A landscape with many peaks, sampled at points; each row gives a point and its height.
From any point a climber steps to the highest of the 2 points nearest to it. It stops when none of these is higher. Distance is the straight distance between rows; heights are no part of it.
K431: [ -2  14 -31   3  31  21  -8  -3  16  13  -1  -2  -5  16  22 -12   1  -4
  11   5 -12  -1   6  26]  (h 521)
K610: [ -1  -8  10   0  12  -6  13 -23   6 -24  -5  13  -3   3 -21  -5   5 -12
   6  -4  31   8  36  -8]  (h 219)
K919: [ -1 -17 -23  -3  29   0   0   0 -15 -12  18  24  16  13  11   8   7 -31
   6 -35  12 -10   2  17]  (h 438)
K631: [  4  -2  -6   5 -37 -32  12  21  -6   8  -7   3  10  10   5 -16  10  30
 -10 -13  19 -17 -35  -4]  (h 311)
K313: [  7 -13  20  33   9  -2  19 -20  11 -25 -35  -5   5   7   4  30 -23   0
  -1 -31   5   9  19  21]  (h 416)
K282: [ 14   2  30 -12   7  -9   9 -14 -24   4 -18 -17 -27   3 -14  16 -43 -10
  -7  -6 -16  25   2  19]  (h 642)
K117: [-21   5 -22 -15  34  14 -19 -17   3  -4  -4  13  -3  -5  19  11  -7   4
  20  22 -11  13  27   7]  (h 158)
K59: [ -2  -3  10 -14 -10   6   6 -27   7 -11   0  20  -1  -7 -26  -6  11 -21
   7   2  57  -5  20 -10]  (h 205)
K707: [  0  -9  38 -11  23  -8  -3  -5 -14 -13 -12   7   0  14   2  18 -16  20
 -19  32 -37  12  -3  12]  (h 207)
K997: [ -3 -13 -41  16  29   9  -8 -15  33 -21  10  -8 -19  -9  -8 -17  16 -14
  21  -3  16 -14   3  17]  (h 432)
K702: [ 13  -1  17   2  11 -17   5 -19 -17 -13 -36   4 -13  20  12   5 -37  19
   3 -14 -18  18   7  -8]  (h 370)
K982: [ -7   0 -12  -7  18  -7   5 -26   3 -19 -15 -20 -40  -2  -2  -7 -12   5
  30 -10 -30  30  10  -9]  (h 347)
K66: [  4   5 -17  10  -9 -23   9   9   4  -2  -9 -14  -8  18  29  -8   2  -2
  -2  -7  -3 -12 -12  42]  (h 561)
K649: [ -6   8 -10 -17  -5  20  -3  12   0  27  15  13  11  10 -15 -10   7  -4
 -10  30  29 -21  -4   7]  (h 329)
K129: [-12  16   0 -10  -2   7  -6 -18  18  17 -17 -14 -28   9  -9 -24 -15   3
  12  39  20  14  35   9]  (h 538)
K399: [-13  -8   1   7 -12  23  -4 -12  20 -13  10 -12  -7 -32  14  33 -10  -5
  21  -2  -9   5  -5   7]  (h 310)
K676: [ 12  -5  13   2 -10 -19  11  -7   4 -14 -17   8 -12  19  -6 -32  -7  19
  -1  15  16  -9  14 -30]  (h 542)
K757: [ -3  -4  15   0  11   1  11 -11 -17   5  -7   8   5  -1 -39 -14  -7   2
   0 -26   8  23  23 -53]  (h 478)
K217: [-17   2 -31 -10  -6  24 -27 -19  15   6   9  16   6 -22  16   8   4  -1
  17  10  22 -15  -7 -15]  (h 134)
K18: [  1 -15   8 -14  22   4   0  14  -5  -9  18  17   3  -5 -16  -8  17  14
  -4  25 -22  -6  -1 -29]  (h 378)
K927: [  9   3   9  24   1   9   5   1  -6  23 -19  -5  11  13 -15  10 -11  -7
 -13 -13  13  -4  20   6]  (h 436)
K492: [ -5 -10 -36   0   7 -15   9  13   1  -1   5   5   1  25   5 -23  19   0
  -2  -1  30 -23  -3  24]  (h 457)
K660: [-14  -7  -1 -13  11 -17  -4   5 -20 -25   2   6  13 -22  22  30   5 -15
  10  -7  -3  20  32 -11]  (h 389)
K844: [ -2  -1  11 -25  27  17  -8 -12  -6   4  -4  28  -4  21   2   3 -25  13
   2  38  -8   1  12  11]  (h 179)
K504: [ 10  -9  12 -12 -21  -1  11 -37  13 -34  -7  27  -9  12   1  -8  -3  -1
  20  -9  42 -13 -16  -2]  (h 110)
K749: [  8  14   2 -15  11 -12 -10  -1 -19  -1 -16  34  21  34  28  -7 -16  10
  -3  17   6  -5  11  -1]  (h 702)
K943: [  6  18  21 -13 -18   3   4 -18   0  12 -14  -3 -20   9   1   7 -29  -6
   0  16  22   8  21  11]  (h 644)
K905: [-18  -5   8   8   2 -22  12   5  -1 -26 -10   9   6  -8   0  16   7  18
   3   8  -7  16  49 -23]  (h 349)
K602: [ 11  -3  18  23  15   1   8 -14  -4   0 -24  -5  -1  12 -19  21 -25  -5
  -8 -17   8   6  25  16]  (h 426)
K900: [ -5   6 -28   0 -12  13 -19  21  24   9  15   0  18 -10  -3 -26  16  20
   1   4 -16  -3 -29 -13]  (h 344)
K849: [ -5  -7  -1   3  23   3   7  14  -8   1  16   4   2  -5 -17  11   9 -13
  -6   5   3  -5  23   8]  (h 425)
K512: [ 14  10   9  -3  -1 -22  -5  -1 -20  -4 -23  23  20  23  23  -3 -13   8
  -3  -9   9   6  22 -23]  (h 655)
K581: [ -1  17  -6   4 -35  19 -15 -26  37   3  -6 -13 -22 -22  18   5 -17   4
  26  -3  11   7  -9  -4]  (h 37)
K523: [ 17 -22  18  14  13  14   7  -1 -11 -12  -2  18  11   8   9  21 -14  17
  -3 -19 -39 -11 -23 -12]  (h 294)
K233: [-19 -11  -3  11 -10  -3   9   4   0  -1   3  28  26  13   7  21  11   0
  -8  -8  25 -22   8  17]  (h 565)
K616: [  1  21   9  -6  12  -1 -15   2   0  20   6 -29  -5  -8  14  -7  11 -12
 -11  10 -31  25 -10  11]  (h 509)
K975: [  5  -8  19   1  15  32   8   0 -16  20   9  18   9   2 -31  15 -13   3
 -14  -5  -3  -8   1 -18]  (h 484)
K96: [-17   8  15   0   7  -2 -17   2  22  -6   4 -15  -2  -1  26   5  15  10
 -10  47 -30  12   4  19]  (h 116)
K389: [  2   2  -2  18  17   3   9  15 -21  16   6 -12  17 -11  -9  18   1 -29
 -11 -41 -17  10  16   5]  (h 401)
K156: [ -7   6  -2 -14   3  -3 -31 -10  18 -13   0  -3 -11  -6  31  -2  11  18
   7  52 -15  -1 -14   8]  (h 96)
K827: [  2  16 -30   5 -10  11  -2   9  13  26  13 -31 -13  -7 -20 -19   9 -21
  -2  -4  23  -4  -3  21]  (h 352)
K648: [ 10  11  -8  19 -10 -14   0  31   0   7   1 -26  17   0  -7 -22  23  15
 -22 -12 -25  -1 -30  -7]  (h 340)
K429: [ -8   1 -44  -6  -4  -2 -11   9  17   2   9   1  -2  11  14 -20  14  10
   9  22  17 -25 -21  25]  (h 474)
K852: [  8  -3  15 -31 -16  18 -13 -12 -10   1  18   8  -9 -27   8  25 -12 -11
   9  10  -7  -2 -34 -11]  (h 362)
K506: [  9   9   3  32  -7  11   1  14   2  15 -17  -9  21   4   0   0   5  27
  -8 -22 -37   4 -10 -31]  (h 314)
K385: [  9   3  15  21  -5  -4  10 -10   1  -8 -28  -1  -3  14  16   9 -20  20
   1 -12 -15   6  10  -2]  (h 392)
K993: [ -2  -1  22 -22  28  -2   2 -11 -13  -8 -12  15 -10  18  -3  17 -33  13
  -6  34 -24  14   9  25]  (h 192)
K292: [ -3  -9  16 -27 -16  37  -7 -20   3  -1  11  14  -9 -32  -3  34 -19   6
  13  11  -2   3 -17 -22]  (h 342)
K352: [-17   1   3 -27   9   5 -15  -8 -13   6   7  13   0 -19 -12  22  -1 -14
   5  21  21  12  32  -6]  (h 176)
K737: [ -9  -6 -12  -9  -6 -13  -3  -8  -5 -26  -3  23   8  12  48  19  -4  -9
  18  -5  18  -5   9  20]  (h 807)
K999: [  2  -6  29   1  -9   6   2  22  -2   5  23 -15   1 -17 -11  19   4 -14
 -15  14 -25  -8 -27  24]  (h 17)
K52: [  7  -1  36 -10   3 -10   1  -1  -3 -14  -5 -12 -15   2  20  11 -13   2
 -11  27 -31   5 -13  26]  (h 229)
K803: [  5  12   6 -17   2  -7 -12  16 -29  23   6  15  25  14  12  14  -3 -27
 -20   5   7  -7  -1  31]  (h 526)
K176: [ -4 -16 -27  13   5  -6  16  19  10  -2   9  -3   5  17 -28 -32  19   3
 -13   1  29 -27  -1   8]  (h 442)
K230: [  4 -15 -18  -5  47  26  -6 -24  13   0  12  -1 -28  -3 -27 -15  -9 -17
  22   0   0  -1  -2   3]  (h 409)
K980: [ -7  -3   7   1 -29  18   6   4   1   9  13  29  20   2   0  11   1  20
  -2  -3   9 -18 -19 -23]  (h 313)
K146: [ 15  12   3   5  -5  27   2  -8  -8  41 -21  -1  12  22 -16 -27 -27   0
 -11  -4  18  -4   3 -12]  (h 455)
K268: [ 14   3 -20   3   2 -12   2  14   5   1  -2 -17 -12  20   1 -39   5   5
  -7  18  -1 -15 -14  14]  (h 617)
K508: [  2  12 -13  -6 -15 -10  -4   7  -3   4   8  -5   1  -3  20  -6  12  -9
   9 -14   0   1  -9  -7]  (h 234)
K882: [  1   9  -5  -8  26   0  -1   7 -12  20   1  -5  -5   4 -13 -13   2 -13
  -4   7  -6  11  21   3]  (h 449)
K252: [ -2   5  -8  25  -2  -4  12  16  -1   6   8 -23   5 -13  -3  12   9 -21
  -4 -34 -13   7   7   7]  (h 391)
K594: [ -6   6  -5 -10 -23 -11   5  13 -20  30  -2  15  19  19   8   8   0   2
 -18 -10  37 -18 -23  23]  (h 562)
K952: [ -6  13   7 -11 -15  12  -5 -25  24  -8 -16  -1 -23  -4  24   2 -16  28
  21  26 -13  12   5 -12]  (h 63)
K671: [ -1   1  25   6 -31 -18  14   9  -3  -8  -1 -14  -8 -18  -6  17   4  -1
  -4   1   6   4  19 -18]  (h 50)
K819: [ 17 -16  18  31 -31 -14  14   8  17 -14  -6 -15 -19  -1 -29  -5  -7  12
  -6 -11   8 -19 -14  -1]  (h 372)
K462: [  1  28   3 -27   6  -8 -26  -4 -15  19  -1 -18  -7 -11  23 -11   9 -16
  -2  15 -15  26   0   2]  (h 472)
K509: [ -1   7  26  -1  21  -2   0   5  -9  10   4 -22  -6   0  -2   3   1   1
 -16   7 -45  22  -2  10]  (h 545)
K572: [ -6 -11  14  22  20 -25   9  19 -13 -11 -14  -1  10   1 -19   9  14  18
 -12   9 -18  12  43 -18]  (h 399)
K499: [-14  12 -15   0 -32  25  -2   6   6  27   8  25  33   6   5   1   8  17
   0 -15  15  -7 -16 -26]  (h 325)
K538: [  7   1  13  -3  17  30   1   0 -15  25  12  13   7   5 -17  20 -16 -15
 -11 -13 -12  -7 -10   7]  (h 496)
K151: [  0 -19 -29   7  20  -1   8   8  -1 -10  10  22  18  17  -9 -27  22   5
   1 -16  11 -15   7 -29]  (h 274)
K28: [  1  -1  20  -1   0  -4   7  -4   7 -11  -7 -24 -27  -7  17  17 -20  -6
   4  20 -18   6   5  40]  (h 247)
K17: [ -8 -16 -26  18  -9 -15  15  30  14   9  25 -17   3 -10 -16   4  15   5
  -4 -31   9 -13 -31  36]  (h 374)
K560: [-11  -3  -4   8 -13  -2   8  12  -1   9   3  16  14  18  15  13   2  10
  -8   1  10 -23 -13  27]  (h 583)
K263: [  8   8  -5 -17 -30  -8  -8 -10 -14   3   6   1 -11  -8  15  -1   1 -21
  11 -19  23   2 -10 -14]  (h 250)
K681: [ 12   9  11  12   2   5 -11  13  -2  19 -19 -13  20  28   6 -26   7  23
 -28  12 -23  -1 -28 -11]  (h 373)
K964: [  6   0   2 -12  -1  -4 -11  13 -10   1  16  -4   9   0  23   2  10 -11
  -6   1 -24  -6 -45  19]  (h 351)
K530: [-16 -13  13 -17  -5  20  -5 -12   7 -14   3   0 -10 -34   7  41 -18  -2
  13  14   0  10   6   2]  (h 324)
K479: [ -7   6 -51  -2  13  11 -24  -1  27  -3   4  -2  -4  -4  20 -23  12  11
  13  26  -1 -21 -16  15]  (h 490)
K559: [ -2  -1  -5 -21   3  -4 -11  -7  -9 -10  -1  33   9  17  28  10 -11 -11
   7  12  18  -7  15  15]  (h 756)
K564: [ -1   2   5  13  16 -35  13  23  -4 -11  -6 -20 -13  -4  -9 -12  24   6
  -6  13 -17   9  35  -6]  (h 466)
K323: [ -9  -5   0  10  10 -15   7  23 -12 -14  17 -13   7 -25  -3  13  28  -8
   3 -13 -31  13  20 -20]  (h 418)
K142: [ -1  13 -13  -4   2  10  -4 -20  16  10 -11  -4 -19   9   0 -26  -7  -6
  13  10  23   8  22  -1]  (h 502)
K488: [ 19 -19  24  17 -30 -20  17   2  -3  -7  -4  -9 -17   2 -43  -5  -3  -6
 -14  -9  35 -25  -9  -2]  (h 394)
K402: [ -1   0  12  10  10 -10   6  23 -23   2   4  -2  23 -17  -1  10  18   1
 -12 -21 -34  15  10 -31]  (h 454)
K229: [ -8   3 -18   6   6   7 -17  16  22  -2  19 -11   9 -18   5  -5  28   9
   4  16 -26   1  -8  -6]  (h 358)
K554: [-10 -14   6 -10  11 -11   9   0 -18 -34  -1  20  22 -12  16  33 -12 -12
   7 -30  -3  28  24 -18]  (h 412)
K910: [  8  -2 -13  -8   5  -8  -2   2  -8  -9  12   5  -2  -7  14  -5   9  -8
  16 -25 -16   8  -6 -29]  (h 218)
K25: [ -9  18  11 -20  -2   2   0 -26   2   9 -22   5 -19  12  -5   1 -31   5
   6  25  18  26  36   8]  (h 595)
K437: [  4 -19 -14   0  32   3   8 -13  -2 -24   8  23   5  10 -12 -20  13  -7
  13 -24   6   1  15 -29]  (h 264)
K792: [ 22   8   1   0   8   8   4   6  -4  18   4 -16 -17  16  -3 -12 -12 -13
 -11   3 -16 -15 -33  36]  (h 371)
K985: [ 12  14   3 -11  -8 -14  -4   8 -30  25  -8   9  14  24   7  -1  -9 -15
 -20  -7  23 -10  -4  21]  (h 543)
K712: [ -9  -6   2 -21  -4  11 -14 -22  -2  -7   7  12  -8 -23 -16  15   0 -17
   5  19  45  -3  28 -10]  (h 191)
K8: [ 10 -17   3  -3  35  -2  15 -26  -4 -35  -5  26 -10  15  -2  -9  -9   2
  12 -25  -2   9  11 -19]  (h 253)
K494: [ 20   1  -6  -5   3  -5  -2  13   0   3  13  -9  -6  10   4 -18   0   0
  -8  -4 -26 -11 -52  24]  (h 363)
K639: [ 13  -8  12  30 -36 -34  15  20   8  -6 -17 -20 -12   9 -12 -12   2  22
 -15   2  10 -20 -13   5]  (h 354)
K283: [ -7  -6 -16 -28 -12  -6 -14   2 -15   1  14  18   2  -8   1  -3  19 -20
   4  11  38 -17   0 -11]  (h 292)
K170: [ -9 -13   0   7 -27   6   0  -1  18 -15  15   3  -3 -17   9  20  -2   2
  17 -11   4 -14 -23   7]  (h 296)
K635: [ -9  20   0  -9 -37   9 -10 -18  18   4  -6  -7 -10 -16  31  16  -7   6
  16  13   4   7  -2  -3]  (h 46)
K254: [ -3  -3   9  13  28  16  12 -22  -6   9 -13   8   9   3 -41  -6 -12  -2
   1 -35   1  28  26 -33]  (h 498)
K119: [ -4   1  -8 -10   1  16 -21 -22  28  -9  -1   3 -21 -16  17   1 -11  25
  23  38  -6  -6  -9  -7]  (h 78)
K245: [-21   1 -30  -6  23  20 -28 -30  12  -8   0  13  -3 -29  25  16  -1   7
  16  20   2  -9  12  -8]  (h 145)
K373: [ -5  -4  -9 -13 -24  -1  -1 -36  17 -17  -4  21  -5   9  18  -6   5  -7
  24  -8  49 -10 -15  11]  (h 117)
K756: [  4  11 -17 -11  20  -5  -7  -9  -7  13  -3 -10 -17   3   1 -22   0 -16
  11  -9   1  17  20  -9]  (h 473)
K397: [  4   6   5 -27  -1 -12 -16  -2 -22   3   4 -19 -12 -31  16  11   8 -22
   7   3 -13  15  -6  -7]  (h 421)
K995: [  6 -20 -13   7  -2  -3  13  28  -7   8  19   3   5   9 -46 -27  14   0
 -16  -4  29 -29 -19  -4]  (h 429)
K266: [  6 -10  18  21   8  17  23 -30  11 -29 -21  25  26  -2 -20  18   3   0
   6 -43  11   2  12 -11]  (h 525)
K979: [ 13 -20   8  11 -11  -8  14  16 -16  10  -2   1  -1  13 -42 -11   5  -2
 -23  -3  34 -31 -14  -3]  (h 415)
K822: [  9  -6  11  -9 -18 -13   7  16  -2  -4   0   8  -3   9 -13 -28   6  15
 -12  29  11 -21  -5 -18]  (h 471)
K665: [ -4   8   8  -5 -46   8   1 -16  19  -4  -3  13  -5  -6   1  -8  -1  17
  16   4  28   1   4 -39]  (h 87)
K600: [  9  -5   2  16 -31 -36   8  17 -12   0 -27  -4   6  23  10  -8  10  20
 -17  -1  19 -22 -13  -1]  (h 328)
K666: [  3  -5 -10  -5  36  29  -1   1   4  20  18 -15 -23  -9 -40 -20  -3 -12
   8   9 -19   3  -8  -1]  (h 396)
K469: [ 12  -6  15  18  -1  17   4   9  -1   3   2   5  14  -2   2   9  -2  22
  -6 -15 -45  -4 -31 -24]  (h 303)
K86: [-10   4   3  -1  -1 -40   5  12  -5 -17  -7 -26 -23 -20   2  -5  20  -1
   9  13 -12  19  37 -11]  (h 567)
K833: [-15  21  10  12 -15  -8 -12  12  27   3  -3 -23   3  -3  21  -4  23  17
 -13  44 -13  12  12  12]  (h 100)
K291: [ -7  10 -24   2 -20  28  -4  14  13  25  19   7  22 -11 -14 -12  12   7
   1 -11   6  -1 -16 -27]  (h 333)
K949: [  8 -12 -23   1  29  12  -9 -23  29 -13   6  -5 -29  -6 -12 -30  -4  -3
  27   7   8  -5  -4  -8]  (h 419)
K414: [  1  -7   3  18  32   4   8  19 -18  13   9  -4  16  -3 -24  23  -1 -28
 -18 -18  -9  -6  20  24]  (h 410)
K221: [  5   5 -11   5 -15  14   0  22  10  20  24 -22  -2 -18 -28  -3   8 -11
  -6  -4   0 -11 -24  18]  (h 360)
K239: [-16  13 -23   4 -27  -3  -1  27  20  20   9 -14  21   6   6 -12  18  32
 -15   5  -1  -4 -34  27]  (h 79)
K101: [  7   4   2 -29 -24 -16  -5   0 -30   3   6  18   1   2   6   0   2 -22
   1 -12  33  -1   4 -18]  (h 268)
K683: [  6  -5  19 -27 -14  -3 -10   5 -27  -1  17  -8  -5 -27  14  22  -4 -26
   0  -3  -7   2 -26   3]  (h 386)
K98: [ -2 -13  -7  -6  15   0   3  -5 -15 -21  11  28  27   0  18  22   1 -25
  10 -46   3   6   9  -9]  (h 428)
K329: [ -2  -8 -12   5 -18 -13  -6   2  14 -22   5 -13 -16 -17  27  10  -1  -5
  21   4  -5 -13 -19  22]  (h 282)
K339: [  5 -14  15  20  26  11  22 -25   8 -19 -12  11   9  -2 -31   7   2   0
   8 -41   1  20  20 -22]  (h 513)
K946: [  0  18  11   9  -7  12 -10   8  -6  22 -12   8  35  17  26  13  -1  13
 -20  -3 -27   0 -13   6]  (h 348)
K818: [ -3  17 -26 -12  -9  21  -6   7   3  34   8 -20   0   0 -20 -24   3 -16
  -7  18  32  -7   4  10]  (h 343)
K134: [ -5   6 -25 -12 -18  13 -18 -36  18  -8  -5  23  -1  -1  28  -2  -3  -1
  27  -4  33  -3  -9  -8]  (h 125)
K539: [  8 -10  19 -10 -29   5   8 -28   9 -26  -3  29  -6   4  -8  -7  -3   8
  12  -7  35  -6  -8 -34]  (h 101)
K656: [  1   9   5  -4  -4   5  -8  16 -16  17   7   8  30  11  23   3  10   1
 -23  -6 -25  -4 -40  12]  (h 341)
K717: [-10  -1   2 -15   8 -21  -8  -4  -6 -14  -3 -29 -35 -32 -11  -3  11  -3
  15  18 -19  23  10 -10]  (h 447)
K667: [ -9   8 -37  -4  21  16 -27 -13  17   4   1   0 -11  -3  30  -2   3  -8
  14  18  -5 -13  -8  26]  (h 507)
K451: [ 12  17  31  -3 -16  -4   7 -18 -11  17 -26 -15 -19   9   1  15 -40  -3
  -6  -1   5  15  12  20]  (h 694)
K113: [ 18  11 -20   2  -3  -3  -5  26   2   9  16 -25   2  -2 -12 -34  16   2
 -11 -11 -26   2 -41   1]  (h 350)
K643: [  8   3  -9 -18  27 -14   0   0 -22   0   1   2  -7   6   0 -25   0  -6
  11 -20 -21  23   9 -35]  (h 199)
K212: [ -5  -7 -34   8  23  -8   5  10  -5  -1   9   6   9  20   5  -5  17 -20
  -5 -15  15 -18   7  31]  (h 446)
K467: [  5   2  11  41 -13   3  16 -22  23 -13 -28  -9   0  12  16  17 -21   8
   6 -26   2   4   9  19]  (h 407)
K442: [ -4   9  23 -10  15 -15  -2  17 -34  10   9  -6  20 -19  -4  17   6 -16
 -19 -10 -28  27  13  -9]  (h 492)
K823: [ -4  -6  11  31  -1  16  12 -27  14 -19 -27  33  38  13 -15  17   7   6
  -2 -30  32 -10  16  -2]  (h 535)
K53: [-11  -6   9 -21  13  10   6 -11 -15   2   2  28   8   0 -29  -4 -10   7
   5  -6   8  21  23 -45]  (h 450)
K881: [-12 -11 -25  21  -8 -12  15  25   4   0  21 -15  12 -14  -7   9  26 -15
   1 -41   4  -5 -11  19]  (h 380)
K548: [  6   4  20 -14   7 -18   7   7 -36   2   2 -17  -6 -17  -6  12 -10 -19
   0 -28 -25  31   8 -10]  (h 537)
K911: [-17  -2 -14  17  11  -2  -3  18  15 -10  13 -22   4 -30   3  11  29   3
   9   6 -35  13  14  -9]  (h 382)
K612: [  5 -15  35   8 -27 -24  19  17 -14 -15   7 -20 -11 -18 -12  20   3 -10
 -11   3   3 -10   2   4]  (h 35)
K384: [ -7  -8   9  22 -14  15   7  -8   6   3 -14  31  31  14  -9  20   1  10
 -13 -17  28 -15  14  -6]  (h 547)
K173: [-13  -7 -45  23  17   9   6   1  24  -6  12  -6   2   7   1  -4  19 -18
  11 -22  12 -13   1  33]  (h 439)
K659: [ -2  -2   2   0   3  -4 -21   5  15 -15  14 -34 -12 -37  20  10   5  -9
   8  16 -37   6 -30  20]  (h 2)
K179: [  1  18 -21   8  16  -5  -2   5   8   3   0 -20  -4  11  30 -12   8 -10
   1  -4 -23   8   3  31]  (h 536)
K595: [  4 -18  30   8 -10   0  18  22 -12  -4  16 -12  -6 -17 -20  29  -1 -17
 -18   9  -6 -21  -8  26]  (h 23)
K741: [ 13 -18  10  11  17  -4  13 -15 -10 -20  -4  20   1  19  -1   6 -10  -6
  -3 -24   8 -12   2   3]  (h 242)
K476: [  6   8   7 -20  18  13  -7   6 -29  26  15  17  16   4  -8  17 -12 -24
 -13   6   0   0   3  12]  (h 510)
K621: [ -3  19  12  13  -2   0 -17   7   6  12  -7 -11  25  27  26 -11  10  20
 -33  22 -25   4 -21   8]  (h 361)
K315: [  1  -9  -8  -4  18 -22   4 -12   2 -24  -4 -23 -38 -16 -11 -11   7 -13
  23 -14  -3  20  18 -10]  (h 383)
K253: [  2  16  13   9  -1   8  -3  11   6  25  -9 -20  12   6  -8 -32  12  17
 -26  18 -22  12  -8 -19]  (h 390)
K325: [  9   2   6   8 -39   7 -13 -19  33 -11   3 -16 -26 -27   2   0 -18   5
  27 -15   0   9 -22  -8]  (h 31)
K679: [ -1   7   4 -12   8 -15   8 -18  -8 -13 -20  -7 -25   3  16  -1 -22  10
  18  -9 -30  35  11  -9]  (h 339)
K309: [ -4  -8 -17  10 -23 -19  10  17  -5   1  -8  17  28  21   8 -23  18  35
  -6 -14  17 -16 -21 -28]  (h 297)
K926: [ 10   0  -5   6   2 -21   6   1  -8 -10 -18   8  -1  24  12 -26  -1   9
  -3  -5   8  -4  21 -19]  (h 604)
K261: [-19   2   4   8  -3 -18   5  12  -2 -18  -2   2  12 -14  12  20   7  -5
   1  -1   5  15  51  -4]  (h 359)
K471: [  0  -1   8   4 -18  -9   7  -8  18 -17  -4 -17 -25  -8  19  13 -12  -4
  15  10   2   0   8  24]  (h 263)
K958: [-14   4  -9  -9  26   0 -12  -4  -1  -6   1  -5  -6 -11  17  22  -8 -18
  12  15  -2   9  30  30]  (h 147)
K412: [ 12   0  19  -9  10  36   6 -11 -11  33  -3  11   2  13 -31 -15 -28   2
  -9   0   4  -1  -4 -22]  (h 469)
K97: [ 11   1  -3  26 -10 -10   3  30  -4   2 -11 -12  24   6  -4 -19  23  26
 -18 -10 -24  -3 -15 -32]  (h 327)
K409: [ -4  -3  13 -25  16   4  -1   6 -18   3   8  22   8  -2 -12   0   5  12
  -2  13 -14   9  13 -34]  (h 413)
K194: [-10  -1  -8 -19  27  26 -10 -22   6   4  -3  19 -12   8  -4   0 -17   5
  17  20   1   9  20  -4]  (h 168)
K328: [ -3   7  26   2 -47  -2   8  -2  18  -6  -4  -5  -9 -21  -3   8  -1  22
   6  11   6  12  11 -32]  (h 70)
K49: [-17  -5 -25 -25 -10  12 -19  -5   0  17  19  17   1  -5  -7  -2  13  -9
   0  26  49 -29 -11   7]  (h 312)
K349: [ 18  13  10  13   2  15  -8   4 -21  39 -24  -5  16  19 -18  -2 -16  -4
 -19 -14  10  -1   1  -8]  (h 445)
K630: [ 11   7  10  11 -19  -4   6  13   9  13  -7 -18  -5   1 -20 -30   1  17
 -13  22  -3  -4  -2 -20]  (h 420)
K82: [ -5  -6  11   8 -21  34   7  -9  20   1  10  24  13  -4 -13  11  -6  18
   7  -9   5  -8  -4 -31]  (h 302)
K570: [ -2  -9  16  -3 -15  -2 -13  15  10 -11  24 -17  -5 -25   5  17   5  -9
  -3  27 -21 -12 -41  34]  (h 11)
K180: [ -5  -3 -15  11 -14  -4  11  31  11  23  23 -20   1  -5 -20   4   4   1
 -14 -10   5 -19 -37  50]  (h 369)
K986: [  5  14  30 -11   9 -11   1  -2 -27  15 -10 -22 -15  -5 -13   7 -15  -8
 -13  -7 -33  31  -2   7]  (h 591)
K76: [-14  20 -11  13 -34  -9  -5  20  27   6  -1 -19  12   2  15 -15  24  26
 -11  26  -4  -4 -11  16]  (h 85)
K257: [  6 -20  18   9  14   1  15  -8  -2 -19  -6  20  -3  13 -23   2 -10   7
  -8   1  14  -8  21 -12]  (h 232)
K192: [  1  -7 -34   2  -9 -10   9  14   4  -9   7  14  16  18   3 -39  19  17
   6 -15  13 -11 -15 -28]  (h 285)
K234: [ 18   1 -10  -2  22  15   4   7   1  19  14 -18 -23   5 -20 -25  -7 -18
   2   1  -9  -9 -17  14]  (h 384)
K596: [-22   2  12 -11  21  -5 -16   3  -1 -12   1 -11   3 -14  23  21   3  -9
   0  35 -26  16  13  30]  (h 133)
K421: [ 13  -3 -11  17   5 -11  12   8   8  -5  -8  -4  -7  24   7 -18  -2   8
  -4   1  -8 -21 -10  19]  (h 587)

Where does a climber stop that starts at each point below?
K429 -> K268
K702 -> K560
K53 -> K560
K946 -> K737
K437 -> K492
K412 -> K560
